Points on a hilly landscape, in no order, each with its height.
From any point a ball rolls to the lowest of the 2 points nearest to it. It stops when none of these is lower. Distance is the straight distance between rows; heights are no part of it.
(1485): [ -9 -15 -20   0  -9   2  14  -2   5  -1 -18  -1 -13 -17 -21 -16   2  -6
 -18  -1  11  30 -34  21  15  10]  (h 244)
(1579): [ -4  22  -9   1 -19  25 -20 -19  -9  10  -8  -2   7 -18 -15  46  33 -12
  18   6 -37 -59  18 -23 -15  11]  (h 554)
(952): [-10  10   0  -7  38   4 -29   0  20  11  -3  -2   3   7  13   1   5  -9
  14  19   6 -38 -14 -10 -23  24]  (h 352)
(309): [  9 -10  -2   4  14 -11   2  -1  -4   3  11  -3 -17   2 -11 -13 -28   7
  -7  16  12  -5   0 -10   6  24]  (h 560)
(626): [ -2  -8  23  12 -15  -9  11  -7   9  -2   0 -16  -8  31  -7 -27 -26  24
   9 -29  19  11   5   1  36  -4]  (h 217)
(996): [  0  23  -8 -20   1   7  -3   1 -13   9  23   5   6  25   9 -15   9  -5
   3  37  -9 -21  13 -14 -23  11]  (h 480)
(1596): [ 35 -22  13  -3  -7  -7  15 -20  12 -21  16   4  12 -16  21  12  -8   4
  10 -14   4  24   5  12  24   2]  (h 481)
(1478): [ -5  13 -14  24 -19   4  -1 -21   2  -6   6  11 -12  41 -16 -31 -14  19
  -5   7   7   8   5  20  14   0]  (h 353)
(590): [-15 -23  22 -15 -30  -4 -28   7 -11   0  25  -2  32  26  21  -1 -25  29
   0   7  13  21  -7  -4  10  -8]  (h 460)
(1124): [ -6   2  -4  29  -9   0  20   0  -2  22   1   3 -11  31   1  -5 -35   8
   1  16  -3   4  21  -4  24  21]  (h 651)
(53): [-11  14 -20 -18  19  28 -30  -7  12   6 -15   7  33  16  15  -8  11   9
   2 -12  11 -10  -2   7  -9  -5]  (h 416)
(614): [ 11  -5 -11  27 -10   4  29 -16  14 -25   7  13 -14   6  -2 -19 -17  -2
  -7  -6 -10  13  29  21  18   3]  (h 476)
(708): [ -2  10 -17   9  30   8 -33   7   5  -1  -4   3  -1 -21  27   7   6 -21
 -13  12  15 -19  -2 -19 -26   7]  (h 403)
(594): [  2  12 -24  33 -15   4  37  -8   9 -14  -6  13 -18   5 -15 -16   7  -3
 -12  11  -5  10  15  28  14   6]  (h 496)
(385): [-15   3  -9  -3 -26   2  31  -2 -19  -1  -1 -28 -29  26  -7   7  -1  13
   1  14   1 -16   9 -39  10  15]  (h 358)
(1384): [-17  -2   8  38 -24  -5  -3 -21  16   2   6  22  -3  40 -16 -28 -31   9
   2  -3   1  12   9  38  15  -5]  (h 380)
(666): [-13  14 -10   5  27  17 -32   4  16   3 -21  -7   4 -23   6  18  12 -19
  22   8  -4 -53  -9 -13 -34  20]  (h 318)
(1480): [  0  27 -13  -7 -10  14  -2 -10 -18  17   7  -3   2  -9 -11  13  48 -13
  -5  19 -17 -37  20 -22 -25   7]  (h 524)
(634): [ -7   4  19   3 -15 -11  21  -8   6   9  26  12 -10  50   1 -18 -35  16
  13 -10 -15   6  12  -6   5  -4]  (h 514)
(421): [ 19  12   2   1  24  13  -4  -7  12   7  -1  14  16   9  22   8  14 -14
  -3 -34  21   8   7   4   4 -28]  (h 641)
(1088): [  3  -6 -12   5  19  14  12  14   1  -1   2  10   7 -37   4  -6  20 -20
 -15  -7  -9  11  -1  15 -15 -24]  (h 175)
(320): [-29  19 -15   8  19  18 -23   9  -5   9 -41   7   0 -33  -9  31  38 -18
   7  -2 -33 -41 -17  -8 -28   1]  (h 241)
(575): [ -2 -22  -2 -11   7   0 -41  13   4 -18   2  -4  12 -25   0  -3 -17 -11
  -9  40  19  -1 -17   8 -16  11]  (h 713)
(36): [  1  21 -14  37 -19   3  37 -11 -14   5 -13  -5 -24   9  -9  12   0   9
  -7 -11  -9   1  32 -20  18  22]  (h 632)
(1108): [ -7 -17 -13 -13  15   2 -18   2 -15 -13  19 -10   4 -16  12  -8  -8  15
  -9   8  11  -7  10 -17  -6  11]  (h 697)
(1580): [-11  22   9   6 -27  -7  32  -4 -13 -18  -9 -34 -42  16  -9  -2  11  -1
   0 -34  -9   6  10 -23   3 -29]  (h 374)
(1273): [  9 -22  21  -4 -32 -24   2  -5  30 -15  -3  27  19  13  -4  -3 -15  -8
   7  -8  -6  29 -37  54  31   1]  (h 323)
(1256): [-17 -16  34 -10 -21 -16  14   9   2 -10  21  -7  -2  47  -2 -13 -31  15
  16 -16  -8  14  -6   0  12 -23]  (h 488)
(1028): [  9 -37  14  15 -24 -14 -26  -9   8  16  15  10   9  22   2  13 -37   9
   6   8  29  24 -14   5  28   3]  (h 489)
(466): [-11  12 -13 -16   8   2   0 -18  -9  -9   3   7   0  24  -7 -21  23   4
 -12  11   4   3 -21  11  -9  13]  (h 257)
(488): [-11   5  14  -3   1  -2  19   1 -11 -10  -3 -44 -22  16  11  -2  -1   2
  -7 -41   4   1  -6 -22  12 -29]  (h 322)
(156): [ 30 -28  14  -4  21 -11  20  -4  12  -5  19  13   9 -16  10   0  -8  -6
   4   1  10  15   6  -1  14   5]  (h 495)
(1435): [ -1 -13   7 -14  29 -11  -2  12  14   0   4  10  -3   6  -2  -6 -13 -10
  -2  19   7  21 -28  13  16   8]  (h 594)
(89): [-27   8  -4 -10  10   3   6  28  -8  22 -22  -5  -9 -31 -22  -5  42  -3
  -6  10 -39  -1 -19  -4 -21 -10]  (h 235)
(603): [ 13  12   2  -6  19  29   5   2  -1  29 -20   5  11 -16  12   6   6 -21
 -10 -17   6 -20  33 -14 -14  -8]  (h 663)
(787): [-25  14 -14   0  12  22   1  29 -10  21 -33   2   3 -30  -8  13  37 -17
  -4  -6 -26 -12 -17   1 -25  -6]  (h 161)
(335): [ -7   9  -5 -18  35  15 -24  -9   3  24  -4 -14   8  -3   6  13  13  -8
   9 -15   5 -34   2 -24 -13  21]  (h 382)
(578): [ 16  -7   0  -9   3 -20  21   9   6 -12   7  22  -1   7 -20  -9 -42  -2
  -3  10  -4  13  -5  37  15  21]  (h 530)
(1308): [  3   7  11   1  -9   4  23  12 -31 -11   9 -28 -17 -11   0   2  11 -10
  -5 -42 -28   6  25 -30 -12 -30]  (h 654)
(928): [ -2 -22   8  12 -15  -6  16  17  -1 -29  -2 -18 -19  -4  14   9 -25   2
  -6 -29  13  24   4 -10  24 -21]  (h 581)
(1060): [ -5  10 -22   2  14  -1   5  -7   0 -16 -18  -1 -12 -15 -21   5  43 -11
  -4 -21  -5  16 -14  14 -17 -29]  (h 70)
(1170): [  6   2   5 -17  21  -9 -40  15  16  -5 -17 -12  30 -21   9   6  -4  -1
  10  21  13 -27 -31  12 -15  32]  (h 397)
(1031): [-12  -8 -10  12  11   4  -3   0 -18   5  -7  -6 -10 -32 -20  10  33   1
 -24  24 -23 -19 -27   3 -22  10]  (h 531)
(345): [  0  11 -22  16  -2  -8  31 -13 -11  -1  -5  11 -20   2 -18  -6  16  -5
 -19  21   2   3   3   5   6  16]  (h 516)
(196): [ -3 -27  41  12 -55 -22  16   4  19 -26  -7 -15   1  11  16   3 -20  25
  25 -20  12  15 -16  17  32 -19]  (h 404)
(507): [-17  10  -5 -13   7  -7  -2  19  18  -6 -12 -14  -9 -16  -9  -8  14  -7
   7  42 -14 -27 -34  -3 -37  26]  (h 470)
(34): [-11  23  10 -19  17  -7   0  35  12  10 -11  -1   0  -6  -6 -19   5 -16
  14  35 -10  -8 -31  -1 -40  14]  (h 442)
(541): [-13 -10 -18 -19   8  -2  -4   2   2 -10 -15  -4  -3 -19 -12 -21  17  -3
  -5  -9   8  27 -36  12   1  -3]  (h 188)
(812): [ -9  15  -8   3  -6  33 -21 -13  -7  11 -21 -15 -11 -26  -6  31   8 -15
  31  -5 -27 -78  25 -27 -24  16]  (h 566)
(1383): [  3  -1  -5 -12  21   0   1  10 -12   6   7 -16 -17  -5   3  17   4  -1
   7 -24   5   7  22 -42  -7 -17]  (h 547)
(754): [  6  16 -13  38 -17 -10  27  -6 -13 -30   1   9 -34 -12 -22  12  -3   4
  -7 -25 -15  18  34 -15  -1 -14]  (h 633)
(1102): [ 19  16   3 -10  28  13   2   8   5  28 -17   7  21 -21  13   2  18 -15
   2 -18  15   0   2   1   1 -11]  (h 652)
(381): [  1  11 -17   6 -38   8  26 -11 -27   7   6 -11 -27  20 -16  22  18  13
  -3   4   0 -22  16 -41   7  29]  (h 324)
(1576): [ -6   0  29 -10   7 -15 -41   1  -3  17  20   4  23  21  21   5 -28  10
   1  14   5 -17   0  -4 -21   9]  (h 204)
(1551): [  4  25 -12   3  10   6 -12  10  -8  26 -13   8 -15 -20 -20  46  39 -19
  -2  13 -22 -21  12 -17 -34 -10]  (h 136)
(821): [ -1  17  10 -25  28  -9   7  22   0  11   3  10  12   2  -2 -13 -10 -17
   7  29 -10  -3  -9  10 -27   7]  (h 408)
(687): [ 17  -7   6 -20 -13  10 -11  17   7   8 -21  11  35 -30  35   9   7  -6
  22  37  15  25 -18  19   8  -5]  (h 454)
(221): [  7  -4   5  -2  14  -2  -9  -3  16  12   5  26  16  13  30  -6   8 -10
   0  -8  18  19 -18  13  15 -18]  (h 628)
(171): [ -5  -6 -37  18   1   0   0 -24 -21 -10   0  -7 -20  -9 -37   8  20  19
 -26   1  -5  -9  -6  -4  -6  13]  (h 498)
(1298): [ -8   1  14 -15   2 -31 -17  15  -3  -1  13  32   9  25   1  -7 -34  -9
 -19  22  -1   9 -20  43  -5  -5]  (h 401)
(1185): [ 26 -28  23   4 -50 -16  -5 -26  12 -14  17  13  18   5  31  10 -16   8
  21   1  -3  32   1  12  24 -12]  (h 456)
(1610): [ 26   1 -12  -7   1  -5 -15   0  -5  -8  -4   5  22 -35  17  13  24  -7
 -12 -15  25  25  -6   7  11 -14]  (h 455)
(482): [ 23  -6  19 -15 -12 -24  -7 -10  -1  -1  20   3  25  19  11  -4 -20  27
  14 -11  12  23  -5  11  14  -8]  (h 210)
(449): [-15  10 -11  -3 -10  -7  -7 -15   2  -5   2  15  -5  39 -24 -22 -13  15
 -13  14   7  12 -22  26   4   4]  (h 316)
(601): [ 13  -5  -4 -27   7   0 -37   9  -2  -5   7   2  35  11  -3  -6 -12  24
   7   7  21  21  -8   4   2   4]  (h 292)
(1494): [ -7  -9 -14  21   5  -7  12  -1  12  12 -16   9 -15   6 -10 -18 -24 -12
 -10  29   8  10 -11  25  22  20]  (h 591)
(1738): [-10  13 -19 -18  24   8 -21 -21   5  19   5  -6 -13  16   9   0  15  -8
   0   4   2 -15   4 -26  -7   9]  (h 410)
(1292): [  5 -40  25   8 -57 -13   4  -3  -3  -3  18   2  15   7  16  23 -34  12
  19  10   9  27  -8   2  33 -10]  (h 440)
(704): [ -3  16 -19  16   6  -9  10  -9  -3 -14  -9   6 -34  -1 -24  -6  28   2
 -18 -19   9  18 -10  10  -4 -13]  (h 170)
(1570): [-17  -8  -4  10 -12   6  47  14 -17 -12   0 -24 -26   8  -4  -8 -19   8
  -3  10  -8   8   9 -25  12   8]  (h 398)
(1213): [ 12  18  -8   1 -25  10  25 -16 -24  10  13   3 -21  10 -10   6  31  -5
  -4  17  -1 -16  13 -32  -4  12]  (h 288)
(1528): [-16 -26  18 -11 -25   0 -10   3  -6  -9  12 -24  15  22  27  -7 -19  15
  -3  -2  18  20 -14 -14  18 -19]  (h 443)
(206): [ -7  31   4   2 -32   6  24 -18 -16 -13  15 -19 -37  17  -5  -2  27   3
  -1 -15 -11   3  26 -26   3 -19]  (h 414)
(51): [  3  20 -16  28  -4   1  29  -5  -2  17  -9  -7 -13  16 -18  -3  -7   7
   7  13   0  -2  32   1  26  27]  (h 642)
(1174): [ -7 -10  20  14 -17 -17  -2 -17  16 -10  20  34  18  29  -3 -19 -33  10
  -1 -10  -5  16 -10  43   7 -18]  (h 387)
(706): [-15 -21  16  -1 -15 -17 -36  -3  -6  13  26  18  23  26   8   3 -31  12
 -10  14  21  15 -14   3   8  -1]  (h 474)
(208): [ 13 -25 -12  26   7  -4  -6  -1  -5  -3  -4   0 -17 -41 -14   0  -4  -8
 -27   4  15   8  -7   8   5   6]  (h 634)
(824): [ -6  -2  13 -47   4 -20 -15  32  -4  -8  -9  11  21  -8   0 -19 -15   2
  -5   9  -1  22 -37  27   0   5]  (h 295)
(583): [ 29 -16  26   5 -38 -27  -4 -26  18  -6   8  26  26  21  -4   8 -20   8
  15   1   3  26 -17  52  31  -2]  (h 291)
(907): [ -2   4 -15  13  -2  -9  20 -13  21 -18 -10  11 -29  -2  -3 -14  21 -11
  -7 -20   2  25 -21  23  14 -18]  (h 247)
(105): [  6  12  11  19  -5 -11  18   1 -25 -22   6  -9 -26 -11 -18  15   5   2
   1 -45 -29  12  26 -16 -12 -21]  (h 643)
(538): [ -6  -5   5   6  -6  -9   9 -14   0  -1  -5 -32 -26  20  -6 -10 -13  24
 -10 -43  14   4   1 -16  18   1]  (h 269)
(440): [  7  18  12 -32  30  12  -6  23   1  23 -14   9  23   1  -5  -5 -10 -11
  10  19   4 -24   1  15 -25   8]  (h 372)
(1649): [  9 -12  -6   1   4 -13   4   5  -6 -10  12  -9 -19  -7  10   3 -16   2
  -6 -31  17  21  13 -29   9  -8]  (h 565)
(1626): [-12  18 -24   7  21  13 -33  -9  -2   7 -22  -4   2 -25  -2  29  31 -15
   5  -4 -14 -37   1 -14 -30   9]  (h 286)
(1597): [ 20 -11  -1 -13   1  -3 -19   7   8   5 -16   6  23 -25  29   6  14 -12
  -5  15  25  21 -24  14  15  -5]  (h 436)
(1312): [  9  17  -7   1  11   3  21 -16  13 -18  17  12  -8  14   9 -21  26   1
  13 -16  -9  13  18   6  -9 -28]  (h 290)
(557): [  3  -4  20 -21  -8 -13 -34   6  -7  12   6  23  48   8  18   8 -10   4
   4  25  19  17 -21  29   7  -3]  (h 281)
(1612): [ 24   5  17 -25  24   7   0  32  11  18 -10  20  39  -6   4  -5 -21  -3
  20  20  15  -7  15  12 -14   1]  (h 337)
(277): [ -4 -14 -14 -12  14   5 -27  14  -7 -17  14   5  16 -11  -2 -15  -3   5
 -17  30   7  -1   0  11 -15   5]  (h 706)
(719): [ -9   0 -11 -18  21  29 -16   7   8  13 -44   7  21 -19 -10  10  -2   2
  20   2   1 -48 -17   4 -23  26]  (h 355)
(785): [-14  26  -9  -8  10  14  -9   5  -9   8   4   3   6  -6  -1  -6  25 -16
   0  42 -12 -35   9  -6 -32  15]  (h 503)
(850): [ 19 -28   5  25 -25   0   2  -3  28  -1  -2  -6  12  20   3  -2 -38   3
   9 -18  14  19  18  17  54  10]  (h 338)
(122): [ 16 -14  25  34 -14 -11  20 -17  51  -3   1   6   0  17  11   9 -32  18
  13 -36  -6  -3  13  17  35  10]  (h 289)
(1335): [  2   4  -8  35   0  -5  14 -10 -16 -12   9   1 -28 -19   9  -8  -8 -15
 -26   0   7   3  23 -12   6   2]  (h 625)
(495): [ 12   2 -17   2  12   3  14  -3   6 -20  14  13  -4 -19   1  -4  18 -14
  -1 -17  -4  11  21   7 -15 -30]  (h 234)
(474): [  4  -9  23 -18   5 -14 -46   9  -9   3  10   8  39   6  21   6 -28   7
  -7  30  15  -7  -9  13  -9  14]  (h 240)
(1553): [ 19  -7  20 -15 -25 -26 -14  -7  -2   5   6  31  45   9  24  21  -5   3
  19  18  -4  34 -15  37  13 -11]  (h 293)
(301): [ -7  17  -4  -4 -22  14  19 -15  -2  -4  16 -14 -23  37   7 -15  10   6
  12  -8  -8   5  21 -28   0 -20]  (h 389)
(1151): [ 21 -14   3  -3   6 -20   9   3  -2  -2  13  10   5   6 -16 -18 -52   5
   1  16   8   8   7   8  25  24]  (h 546)
(1510): [ -8  25 -10  -8  -6  18 -14 -16 -12  10   3   5   5 -15 -15  31  51 -12
   2  17 -29 -47  -9  -8 -18  18]  (h 539)
(1491): [ -1  -2  14  29 -13  -6  32   7  10 -32 -13 -18 -32  10  12   2 -21   0
   7 -42   6  18  13  -6  23 -27]  (h 595)
(1040): [  2  -9 -23  42  -1   1   6  -4  22   4 -14  11 -14   3  -6   5 -22 -18
 -14   2   7  17   9  23  35  10]  (h 604)
(925): [ -3   1  -9  -1  16 -11   3   5   7  10   0  -2 -17   1 -23 -12 -10  -1
  -3  32   7   2 -20   8  -3  26]  (h 575)
(1241): [  5  10  18  -4   9 -14   9 -21  16  18  30  19   6  44  -9 -19 -18   2
   7  -6  -7  11 -10  14   6  -9]  (h 537)
(203): [-11 -21  10 -17   3  -6  11  32   4   4   1  -4   2 -42   7 -20   7 -23
 -10  16  -5  19 -29  23  -6   5]  (h 181)
(1527): [-17  10  26  -6 -16   1  26   1  10 -13  16 -26 -18  36   7 -26   3  12
  18 -20 -17   5   7 -13   2 -28]  (h 429)
(875): [-13  13   0 -18  19  26 -21  -7  -7  23  -9 -28  10  -6   8  16   3  -7
   6 -18 -13 -40  29 -26  -8   7]  (h 405)
(514): [  8 -11 -14  27  -7   0   3  -8   2  -7   4   9 -20   0  14   2 -26 -12
 -22  -5  20  12  19  -1  21   0]  (h 615)
(434): [-16   8 -18 -30  17   4   5  10   6  -3 -12  -6  14  -6 -17 -24  30  -1
   3  -1  -6  22 -25  26 -14  -3]  (h 107)
(1588): [ -8   7  11 -18   8   9   0  -3  -9   9  13 -23   9  17  13 -11   2   7
  -2 -18   7  -4  14 -20   3 -12]  (h 84)
(98): [ -7  12  -2  36 -32   0  28   9  11 -32 -27 -20 -41  11  -5   0 -18   9
   8 -27  -8  19  31 -12  18  -8]  (h 611)
(1730): [-18  23 -12  -2  11  -4   3  -8  -6  14 -19  -1 -30  -4   5   1  35 -21
 -12  16  -3  -4 -31 -14 -15  15]  (h 471)
(543): [ 12 -17  -4  13 -15  12  25  -5  22 -28   9  -9 -14   4  -1 -18 -33  11
   1 -17   3  20  27   2  31  -3]  (h 457)
(487): [ 23  -6   9 -26   0   7  -9   4   1  -2  13   6  43   9  20  -9 -10  16
  19   1  12  24   6  11   9 -13]  (h 251)
(269): [ -7  -7 -13  16  12   0 -28   1 -24   0   7  -7  -1 -30  -9  14  21   1
 -20   5 -27 -29   6 -12 -34   5]  (h 553)
(1643): [-10  23  -4 -34  -9  19   3  -9 -18   7  18 -12  -1  21 -10  -7  15   5
  11  19 -15 -23  20 -18 -17  14]  (h 459)
(377): [  9  -9  -2 -14  11   4 -38  14   2  -1 -21 -10  28 -38  16   7  17  -4
  -5  19  25  -4 -31   9  -1  16]  (h 417)
(737): [ -6  -8 -20  -8  28  -8  -8  14  11  -1  -5   0  -9 -24 -20  11  23   5
  11  30  -4 -15 -25 -18 -29  16]  (h 494)
(442): [  6 -11  14 -32  15  -2   2  26   4  -5 -12   8  24 -27   5 -19   1 -14
   2  18   8  15 -26  25  -3   1]  (h 238)
(712): [-12 -17  30  18 -38  -6  18  11  19 -22 -18 -30  -5  16   9  -5 -33  26
   6 -25  22   9 -17  18  43 -24]  (h 385)
(1545): [ -9   6 -22   2  -3   3  -3 -19 -26 -11   7 -19 -16  -4 -12   8  30  12
 -10 -10 -10  -8  12 -27 -14   5]  (h 478)
(734): [  1   4  -5  26  12  -7   2 -10 -31   5  11 -11 -22 -23  -7   2   3  -8
 -31  -5  -8  -9  19  -9 -12   2]  (h 635)
(1016): [-15  -3 -17  17   2  -3  -3 -16 -16  -7   5  -4 -19 -22 -19   3  25   5
 -17  25 -12 -27  -9  -5 -10  35]  (h 515)
(1664): [-12  11 -12 -26  26   6  -4  -2  -6  16  -3  -3  11  -3 -10 -16  21  -7
 -12   1   3  -2 -12  12 -10   4]  (h 190)
(433): [ 17 -14   4   2  24  -8  36  -6   6  -3  11  14  -2  -5  -8  -6 -12  -8
  -5   3  -6  11   2  22   8  11]  (h 510)
(197): [  8 -13   2  -2  15  -3  20  -8 -28   9  14 -15 -14 -20  -5 -13   3   2
 -16 -15  -6  -3  18 -16   4  -1]  (h 645)
(738): [  6  -8  12  -5   1 -12   0  -9  -4   1  16  -8   7  23   6 -23 -17  15
   0 -16  16  13   6   1  15  -3]  (h 162)
(705): [  4  10 -19   9  16 -14  20   3  -5  -2   3  15 -30 -17 -16  19  29 -21
  -5   6 -11   7   2 -11 -20 -12]  (h 196)
(744): [  7  -9 -17   2  32  -3 -22   0 -14  12   4  -8 -16 -23 -10  22  13  -1
 -12 -18   0   1   4 -33 -15  -3]  (h 529)
(790): [ 20 -19   2  25  -4 -10  13 -17  30  -2   3  21   0  13   3   3 -31   2
   4 -24   7  11   3  15  35   8]  (h 313)
(139): [ -7  -7  -1   2  27  -4 -39   2  11   8   3   5  10  -2  23   1  -5  -5
  -2  23  13 -18 -17  -8 -10  10]  (h 377)
(65): [  9  22 -15   6   1  -7  -4  -8 -21   8   6  17 -23  -6 -19  37  40 -15
 -18   7 -17  -2   3 -21 -18  -6]  (h 201)
(1315): [  5 -10  19   1 -18 -16   8 -13  34 -23  11  32  -1  14  -1 -22 -10   7
   1 -15   3  20 -19  51  16  -9]  (h 359)
(127): [-10  12 -12  -2   6  -4   7  -1 -12  12 -21   5 -14 -11 -26   3  59  -9
 -12  -8 -32   4 -19   1 -22 -15]  (h 179)
(475): [ -1 -27  26  -5 -42 -10  12   4   2 -13  10 -14  16  21  18   0 -27  25
  19 -10  12  34 -14   3  29 -19]  (h 424)
(1417): [  6  17 -11  42 -24   4  39   3   1 -11 -14 -14 -31   2 -16   2 -10   2
   9 -15 -17  12  38  -7   9   4]  (h 622)
(519): [  6 -17 -17  -7  41   2 -20  12   4   8   2 -14   4 -23 -18  15  17   5
   5   1   4 -12  -7 -23 -22   6]  (h 513)
(750): [ -4 -12   0  13  22  12 -33   7 -17  19 -14  -6  15 -41  -6  20  20   4
 -21  -6 -23 -34   0   2 -26  -5]  (h 564)
(592): [-27  21  -3 -21 -11  21  -5  -8 -12   7   5 -33  -3   7   2  11  19  -5
   8  -3 -18 -31  28 -32 -17   4]  (h 432)
(526): [  7  -4  14  -4  10  26 -17  16   1  13 -10 -12  28 -28  26   3 -11   5
   1   3  20 -29  21 -18 -18   1]  (h 679)
(115): [  3 -14   8   5   5 -15  -1  -4  21   9   8  27  10  27   2 -10 -14  -3
  -1   2  17  26 -32  23  25  -3]  (h 613)
(1329): [-24 -13  40  -1 -15  -7  37  13  17 -19   8 -17 -16  37  11 -10 -15  10
  15 -20  -3   8 -14   0  15 -32]  (h 463)
(770): [  8  33 -17  16 -24   4  16 -18 -30   4  13   8 -25  -2 -22  26  34  -6
 -23  -1  -4  -8  17 -26 -15   9]  (h 249)
(1168): [ -9  14  -4  13  -1   7 -19  -5 -28   4  18  -5 -15 -21   1  23  36  -2
  -8  19 -28 -45  14 -28 -36   5]  (h 540)
(1433): [  7  -5  26  32 -20  -7  17  -5  29 -11  -6 -10 -12  26   5 -11 -32  20
  23 -33   1   4  18  12  36 -11]  (h 259)
(237): [ 11 -27 -11  16  -2   4 -17   0   3  -5   9   7 -12 -19  10  -5 -24 -15
 -27  16  25  13   2  -1  12   7]  (h 624)
(213): [-18  11  19 -29  10 -22 -18  29  -3   7   0  21  17  14  19  -7 -17  -9
  -7  18 -11   9 -31  29 -14  -3]  (h 354)
(775): [-12  11 -15 -18  27  32 -17   8   4   5 -32  12  26  -9  -5   1  18  -1
   3   4   6 -29  -2  -1 -19   5]  (h 386)
(1557): [  8   9  -3  10  -7  -3  30 -16  10 -14  23   1 -27  28  -9 -31   9   3
  16 -11 -12  -2  25  -1   1 -15]  (h 341)
(1439): [-13  23 -16  -9  26   3 -18 -21  -7  15 -13   8 -14   9   1  15  37 -24
 -11   2   7  -4 -14 -19 -12   0]  (h 441)
(1613): [-17 -10   2  14 -24   6  28  12   2 -15   1 -18 -16  28   2 -17 -37  20
  -1  -1  -5  15  19  -7  23  -3]  (h 428)
(1081): [ 42 -18   4  -4  -9  -8   3 -17   2 -19   8   4  13 -40  12  11  22  -7
  -5 -16  11  33   1  13  26 -16]  (h 469)
(1407): [ 18   2  13 -14  16  31   7  20   2  22  -8   4  16 -17  17   0 -15  -2
   7  -2   7 -20  38 -15 -10  -6]  (h 672)
(1089): [ -9  -2  -8  -9  14  23 -17  15 -14   1   6 -16  18 -19   9 -10  -1   9
 -10   9  -4 -22  26 -21 -24   6]  (h 688)
(109): [  2  13 -18   4  20  14  -7  15  -9  20 -26  10  -1 -22 -13  21  31  -8
  -4  -1 -22 -12  11 -10 -33 -23]  (h 57)
(1502): [ -1  -4  31 -16  10   4 -14  10  -8  18  23  -7  26  15  24 -11 -23   3
   4   0  12  -7   4 -13   1   4]  (h 157)
(159): [  0   7   9 -11  16  13 -23  10  10  -2 -39  -7  35 -22  -7   9 -11   7
  23   7   8 -48 -22  19 -30  36]  (h 376)
(1466): [ -7   4  -1  -2   8  35 -24   0   0   5 -20 -14   7 -14  -4  16 -14   2
  35  -5 -15 -72  27 -29 -20  20]  (h 577)
(919): [ 17 -16  23 -13 -38 -39 -15 -24  -7   7  22  25  35  25  10  16 -17  22
  22   2   1  28  -2  29  20  -7]  (h 253)
(1270): [ 19  -7  -2 -23  24  11   5  22  10  -5  13  16  32  -7   1 -10 -12   5
  14  11   7  17  16   8  -6 -15]  (h 294)
(1230): [ -2 -17 -11   3  14  -9  16  29  -1   3  -5   5  -9 -31  -7  -4  22 -17
 -15  15 -18  13 -15   7 -13  -7]  (h 91)
(177): [  4 -26  12  23 -46   4  10   3  17  -9 -14 -19  -3   9  16   5 -42   9
  14 -25  25  27   0  -1  50  -9]  (h 361)
(893): [-17  15 -11  -8 -26  18  -6 -18 -26  -7  12 -24  -6   2 -11  27  38   4
  -2 -17 -26 -27  18 -42 -13  -2]  (h 458)
(1544): [ 23  12  10 -21  15  18   9  12  10  21 -26  18  40   7  15   6   8   6
  16  -6  19   4  -5   8   5 -10]  (h 662)

Where does a ball stop that starts at each point below?
(614) => (1230)
(1292) => (738)
(1124) => (1230)
(590) => (738)

Call two points neighbours if one is among the 2 nearest of the other. Go from one point of each pair to the other, from neighbour to neighbour, staying as low as possible. Name the highest point that can't be avoided.
(109) / (1230) => (65)
(1230) / (1060) => (89)
(719) / (301) => (53)
(1588) / (434) => (1174)
